Points on a hilly landscape, in no order, each with its height.
A ball rolls from a point to whichever of its 6 nearest points has the largest drop for the distance, and stops where none of them is lower. Distance is the straight distance between rows; heights are no part of it.
z347: [ 98 176 143 141 129 123 130 131 150 131 160  90]  height 344
z914: [ 93 194 161 100 148 100 163 133 129 164 102 157]  height 226
z53: [106 121 126  84 110  93 166 137 109 133  78 174]  height 257
z406: [150  71 119  96 122 110 123 114 100 131  61 202]  height 721
z129: [131 102 118 138 114 135 113 131 134 116 142 107]  height 354
z923: [149  65 110  85 110 112 155 160  93 117  91 193]  height 607
z200: [107 193 150 135 162 106 137 139 155 166 140 131]  height 275
z711: [119 165 122 132 112 156 140 122 116 103 160  52]  height 425
z258: [ 89 170 154 109 126  93 179 145 129 146 115 139]  height 204
z243: [130  86 100  74  96 112 177 175  93 117 106 190]  height 406
z414: [ 71 192 177  93 123  93 194 161 113 148 143 122]  height 227
z318: [107 186 139 164 157 127 103 132 175 149 159  98]  height 429
z72: [141  80  93  97  97 160 148 170  77  85 149 142]  height 434
z616: [116 110 119  91 100 104 165 156 110 120 121 157]  height 240
z965: [178  56 132 169 122 167  76  99 137 100 155 109]  height 477
z205: [141  87 125 155 136 127  94 122 151 130 129 125]  height 375
z960: [148  78 102 114 100 157 126 147  96  90 155 130]  height 346
z455: [139  96 133 127 136 109 109 118 138 139  78 169]  height 337
z833: [144 136 130 200 160 151  64 106 176 144 155  86]  height 284
z323: [137 166 124 180 146 162  79 104 155 128 164  50]  height 492
z240: [102 192 149 103 159 118 127  97 126 176  82 189]  height 307
z401: [140 120 136 179 163 123  75 116 172 149 126 116]  height 170
z328: [ 84 152 138 102 106 114 177 155 127 123 152 116]  height 160
z199: [193 113  95 136 117 172 127 109  90  73 156  55]  height 164
z239: [ 95 125 127  96  92 113 183 153 113 115 145 132]  height 152
z696: [152 114 117 162 124 168  95 102 130 108 159  57]  height 141
z476: [168  83  96 124  99 181 121 136  81  79 160 114]  height 348
z505: [160  59 137 143 136 116  94 122 144 129  99 162]  height 446
z690: [131 171 119 154 122 155 130 101 131 106 167  36]  height 82
z140: [111 104 117  75  94 104 189 162  99 117 111 173]  height 274
z306: [127 151 137 143 167 109 104 117 158 158 100 145]  height 262
z574: [138  91 114 129 106 140 118 140 121 107 147 116]  height 324
z974: [107 133 134 116 131  98 149 136 139 141 115 144]  height 195
z477: [106 177 148 118 158 101 139 120 135 165  96 162]  height 252
z128: [123 212 153 115 172 112 110  99 145 182  96 175]  height 347
z674: [173  39 139 174 133 157  81 105 146 113 133 132]  height 534
z496: [116 110 110 114  96 129 147 151 117 104 146 121]  height 140
z794: [110 222 160  99 162 115 144 105 123 184  98 180]  height 312
z310: [154  97 130 199 148 152  60 105 166 133 151  93]  height 151
z300: [134 131 108 134 110 156 128 113 114 103 159  68]  height 361
z938: [123 117 131 121 144 105 121 119 132 142  85 165]  height 267
z304: [123 186 139 146 175 112 114 123 166 170 122 144]  height 321
z286: [169  66 112 146 111 161 102 127 117  96 156 119]  height 412
z872: [106 122 131  95 132 103 132 107 119 146  64 180]  height 292
z312: [104 193 160 126 162 103 145 131 149 163 113 146]  height 253
z771: [151 110  96 127  96 165 128 126  91  84 166  89]  height 271
z738: [155  57 117 125 115 125 123 143 120 109 120 158]  height 507
z26: [ 94 155 140  94 127  94 165 128 116 147  78 170]  height 225
z30: [ 92 171 136 124 109 138 156 135 127 117 164  78]  height 291
z65: [129 126 129 167 142 135  87 122 159 133 145  94]  height 349
z650: [108 140 128 139 139 109 126 135 154 141 124 124]  height 91
z335: [184  87  96 144 107 176 116 116  92  86 158  80]  height 243

For each start below, name the point where the ball stops.
z455: z650
z872: z650
z505: z650
z199: z690
z53: z650
z140: z496
z674: z690
z616: z496
z833: z690
z312: z496
z738: z496
